A landscape with many peaks, sampled at points; each row gives a point and its height.
From any point a climber steps to the highest of the 2 points nearest to it. It stops when none of these is higher. Distance is the straight distance between rows; heights are no part of it.
j_280 height 5.33: [128 138  94 137  98 115 153 126 139  96  88 116 161 113  91 130  95 190
  99 124 168]
j_59 height 4.69: [163 168 135 130 178 187 141  81 118 145 191 174 111 117 136 125 136 162
 130 134 114]
j_969 height 1.62: [145 170 180 150  86 151 129 140 141 154 100 158 125 177 167 110 111  54
 211 101  88]
j_658 height 6.97: [105 106 113  89 122 110 160 148  98 113 104 124 168 104 117 113 123 145
  29 139 149]
j_387 height 1.31: [ 80  83  75 121 119 101  88 128 132  85 134 139 137 123 134 160  97 104
  65 137 108]
j_813 height 3.71: [156 202 171 140 194 144 148  88 127 134 147 163  91 122  93 111 185 161
 179 105 145]
j_32 height 3.49: [161 156 179 145 120 176 185 126  91 176 149 167 137 131 133 105 131 159
 151 134 154]
j_604 height 1.54: [141 135 152 105 115 112 140 116 164 121 110 136 104 177 116  97 161  77
 137 119 106]
j_21 height 6.64: [ 90 111  93  86 159 156 126  75 116 107 146 132 134 100 114 158 170 150
  35 169 110]
j_772 height 2.15: [125 131 110 156 174 117  94 106 156 123 161 102  96 147 107 125 159 140
 134 128 137]
j_457 height 7.63: [119 135 109  88 135 165 149 130  80 126 119 168 150 106 137 113 140 129
  22 123 138]
j_314 height 2.39: [161 175 150 148 110 124 105 120 184 129  98  84  87 177  97 126 164 157
 195  94 127]
j_503 height 6.94: [122 106 215  98 127 117 177 142  95 152 115 136 141  87 156  97 136  92
 180 132 107]
j_275 height 7.08: [169 155 135 110 111 170 128 114 147 108 169 160 112 123 166 140 101 131
 152 102  99]
j_804 height 0.46: [ 93  80  65 154 178 106  74 165 101 156 156  90 113 118 118 157 128 190
  78 135 141]
j_558 height 2.93: [126 131 140 114 105 114 117  84 185  91 130  88  90 163  82 143 156 152
 131 134  95]
j_286 height 5.37: [144 164  79 151 130 121 102 147 141 128  96 118 115 163  97 119 153 144
  82  88 147]
j_806 height 6.88: [110 142 140 149 105  91 137 161 150 133  64 114 170 140 133 109 133  86
 182 115 148]
j_373 height 4.82: [133  87 161 147 113  99 100 139 162 124 100  69 120  88 133 145 109 162
 225 127 131]
j_216 height 7.61: [119 129  61 144 180 163  91 131  90 152 152 153 135 105 134 138 120 168
  38 136 152]
j_134 height 2.79: [108 122 113 106 157 140 101 105  96 127 161 195 114 159 169 132 106  44
  71 129  95]
j_683 height 2.48: [122 144  92 142 158  88 104 106 158 122 145 146 107 170  93 113 152  90
 107 144 141]
j_899 height 6.55: [135 139 138 160 138 102 124 153 142 143 112 130 135 155 133 116 116  81
 182 125 151]
j_259 height 2.96: [164 166 144 133 155 128 143 141 117 143 122 100 100 141 115 104 161 174
 137  80 131]
j_515 height 4.23: [143  99 138 141  55 129 110 181 113 160 137  99 112 170 174 136  81  89
 127 137 102]
j_543 height 6.00: [134 139 103 176  98 130  72 190 156 128 104 114 132 150 161 139 107 135
 223  78 144]
j_383 height 6.87: [140 124 239 140 112 126 166 130 117 168 103 162 131  91 150 108 147 103
 238 139 106]
j_844 height 1.11: [118 105  72 128  96  98  94 156 141  94 116 139 139 133 140 154  82 107
  93 111 127]
j_807 height 4.91: [119 102 138 123 128 108 141 125 127 121 129  99 140 123 111 137 124 129
 128 157 129]
j_55 height 6.02: [142 131 112 135 106 132 122 132 119 146 138 102 100 163 106 141 133 189
  60 127 103]
j_330 height 7.19: [121 144 122 137  92 104 164 148 153 106  72 133 174 119 126 119 106 103
 145 116 154]
j_451 height 3.72: [159 150 142 125 118 169 164 123 109 152 158 166 151 131 139 114 114 126
 102 151 149]
j_675 height 5.64: [118 167  81 195 132  89  97 165 159 124  92 110 145 158  94 125 130 157
 172 104 189]
j_902 height 4.40: [116  97 129 111 126 109 131 137 122 124 146 140 145  97 154 136 121  83
 140 139 119]
j_356 height 3.36: [150 169 183 150 173 125 167  99 120 157 118 157 124 116  97  98 181 138
 193 128 141]
j_165 height 1.83: [137 147 137 108 128 127 146 109 126 149 140 162  99 181 134  95 150  58
  93 132 101]
j_95 height 1.32: [119 144 176 149  89 112 141 122 123 120 102 161 129 176 178 119  79  22
 178 109  78]
j_146 height 1.38: [122 117  77 119 133 130 117 132 138  94 113  87 113 107 107 159 125 216
  59  89 109]
j_176 height 5.13: [132 150 107 120 116  91 137 153 128 121  81 103 129 156  95 106 158 133
  95  90 146]
j_96 height 5.81: [132 154  81 174 128 101  82 166 175 110  96 104 123 131 119 140 129 147
 199  77 167]
j_817 height 8.41: [161 141 183 138 118 171 126 128 131 151 163 148 119  89 178 145  92 136
 216 128 113]
j_898 height 1.71: [114 119  79 138 122 128 110 107 144  92 127  79  97 129  67 170 140 218
  96 116 107]
j_652 height 0.62: [126 115  90 153 172 109  98 172 100 168 146  92 119 125 124 133 126 180
 107 103 172]
j_251 height 5.72: [114 138  88 120 118 134 140  98 140  78 123 144 154 115 111 135 118 155
  62 128 139]
j_127 height 2.07: [168 185 162 167 109 168  97 133 160 150 125 123  92 168 131 130 148 154
 228  86 128]
j_755 height 6.52: [115 158 161 147  72 128 132 164 155 135  61 121 155 126 158 111 115  98
 217  89 125]
j_131 height 4.88: [136 105 114 118  88 102 154 168 112 129  86  81 128 146 110 109 130 150
  82 100 132]
j_629 height 1.85: [169 175 162 156  90 160 130 137 152 147  99 140 104 178 141 118 137 112
 208  92 113]
j_554 height 8.07: [111 126  94 109 136 185 117 141  80 150 142 179 142 113 154 129 106 140
  12 138 137]
j_640 height 4.10: [120 106 175 101 109  95 129 129 164 110  97  71 123 111 117 123 137 146
 186 121 107]
j_851 height 7.57: [151 135 204 145 104 151 154 117 115 165 151 163 115 125 154 124 128 110
 211 130 104]
j_618 height 6.09: [108 132  87  96 147 161 111  80 135  86 146 164 123 115 112 136 126 143
  67 141 123]
j_441 height 2.13: [127 153 109 116 156 129 118  95 122 132 143 195 122 159 116  99 159  84
  85 134 123]
j_731 height 3.95: [133 112 147 161  79 124 132 154 106 171 156 124 126 177 172 126  72  65
 148 154 127]
j_273 height 6.22: [124 143 136 161  87 143  99 170 159 147  73 111 148 145 147 121 120 125
 244  89 142]
j_987 height 5.69: [116 116  96 120 146 184 108  66 139 102 186 170 135 113 137 152 114 130
  78 178 120]
j_432 height 6.38: [ 72  76 119  68 117 114 144  93 113  97 132 126 154 106 107 144 124  90
  43 197 115]
j_812 height 3.85: [111 114 153  80 166 113 146 113 108 106 128 167 129 112 154 122 132  43
 126 129  95]
j_887 height 5.90: [135 148 153 173 131 116 131 123 152 139 121 107 161 112 118 118 118 152
 226 147 195]
j_770 height 7.30: [108 138  71 130 214 154 100 111 113 127 152 136 148  90 127 143 148 172
  67 137 158]
j_841 height 4.55: [123  92 117 130  54 106 136 200 121 145 100  78 128 160 144 139 101 126
 111 116 113]
j_764 height 3.35: [123 115 146  52 154 141 148 113  99 119 121 163 118 111 143 107 158  88
  78 115  89]
j_964 height 2.78: [131 172 126 144 151 107 125  80 161 118 140 172 117 168  92 113 163  70
 163 142 144]
j_590 height 3.88: [109  88 118 163 118 115 135 130 124 134 160 135 160 110 145 138  86 111
 154 201 168]
j_601 height 5.50: [137 113 174 175 107 116 114 113 169 145 124  98 145 109 125 139 105 163
 245 148 161]
j_611 height 8.16: [115 115 163 123  96 108 188 166  82 140 115 143 183  90 154 117 102  81
 123 154 154]
j_37 height 5.62: [162 150  78 147 106 154  92 150 133 122 123 125 109 169  96 132 130 176
  59  84 127]
j_801 height 1.88: [122  96  87 125 151  95  71 143 152 127 141  97  98 152 128 147 139 128
 108 125 109]
j_161 height 7.58: [105  93 199  92 120 106 182 144  71 136 105 140 160  88 154  94 114  51
 148 151 136]
j_783 height 7.68: [ 64  76  89  80 130 135 117  82 118  77 130 122 138 110  95 172 131 148
  44 190  81]
j_249 height 6.48: [ 87  94 110  74 160 133 120 109 101  96 136 123 145  54 135 149 131 145
  65 141 121]
j_966 height 3.26: [105 124 133 101 164 130 133  80 111 101 148 214 143 131 156 123  97  32
  92 151  96]
j_403 height 3.07: [140 157 145 150 165 103 155  87 134 137 137 135 123 129  97 102 164 110
 181 157 156]
j_472 height 5.18: [127 127 119 126 188 177 120  87 110 145 196 164 120 101 132 142 147 135
 104 169 140]
j_805 height 1.61: [ 95  81  61 133 128  92  82 113 150 105 137 111 115 119 102 144 132 122
  87 142  89]
j_65 height 6.73: [161 142 118 116  94 160 112 123 136 119 150 146 103 161 152 144 102 121
 108 114  93]
j_808 height 5.54: [129 131 139 160 129 115 159 132 138 130  97  87 157 102 115 117 125 184
 168 130 174]
j_45 height 3.37: [131  76 140 161 111 112 140 162 102 166 163  91 140 131 142 136  90 128
 152 188 157]
j_537 height 6.92: [ 96 124 101  92 201 143 115 122  99 118 139 148 143  61 135 135 154 134
  79 136 140]
j_67 height 4.21: [165 172 161 120 169 159 132  82 136 130 179 158  80 124 113 136 171 154
 160 111 111]
j_883 height 0.93: [126 117 122  91 170 105 139 156 100 133 114  93 134 100 134 119 168 156
  77 100 134]
j_404 height 3.55: [144 118 170 107  79 101 144 107 186 112 103  64 100 136  88 129 150 155
 163 124 102]
j_782 height 7.65: [165 111 150 118 123 164 112 138 133 143 163 116 106 109 169 139 105 151
 180 115  97]
j_541 height 5.36: [ 88  71 148  88 101 105 149 104  99  99 139 114 168  99 138 143 101  64
  87 204 118]
j_439 height 6.23: [145 136 129 171 147 138 111 155 139 154 128 131 131 129 137 122 124 136
 207 125 161]
j_834 height 4.49: [ 95  84 143 136 115 111 158 110 106 123 166 147 168 115 149 145  77  64
 111 202 142]
j_203 height 2.71: [150 170 154 119 147 126 132 122 150 115 108 110  86 152 104 105 185 150
 167  80 121]
j_224 height 5.26: [133 118  97 131 137 102 150 135 131 119 121 100 153  99 111 131 123 157
 134 139 161]
j_109 height 7.62: [109 106 130 117  82 114 165 174 123 122  85 116 181  91 146 126  90 107
 117 126 129]
j_77 height 2.28: [124 106 110  98 103 116 113  92 155  86 134  82  94 136  71 168 131 185
 108 148  77]
j_167 height 6.41: [154 100  97 133  92 151 104 127 128 148 163 120 100 171 136 138 105 143
  74 130 105]
j_22 height 0.76: [129 141  96 123 181 124 120 169  96 160 128  95 116 115 132 109 154 167
  73  90 155]
j_78 height 3.25: [168 162 171 131 153 173 157 144  95 170 151 129 108 130 133 104 148 171
 156 109 143]
j_826 height 1.17: [129 116 101  82 137 125 126 142 123  93  92  92 118 109 118 133 152 180
  51  85 114]
j_710 height 4.00: [133 114 148 119 115 150 156 125  91 133 156 158 134 127 150 121 105  88
 115 145 119]

Where does a climber stop that starts at each point below?
j_543 | j_611
j_604 | j_618
j_844 | j_618
j_439 | j_611
j_165 | j_618

Call two points neighbours if one is among the 2 nearest of the other. Go from one point of each pair to the other, from neighbour to neighbour, staying as high as possible. Name the lowest point that can't be avoided.
j_611 and j_554 | j_224
j_783 and j_554 | j_249
j_817 and j_611 | j_383
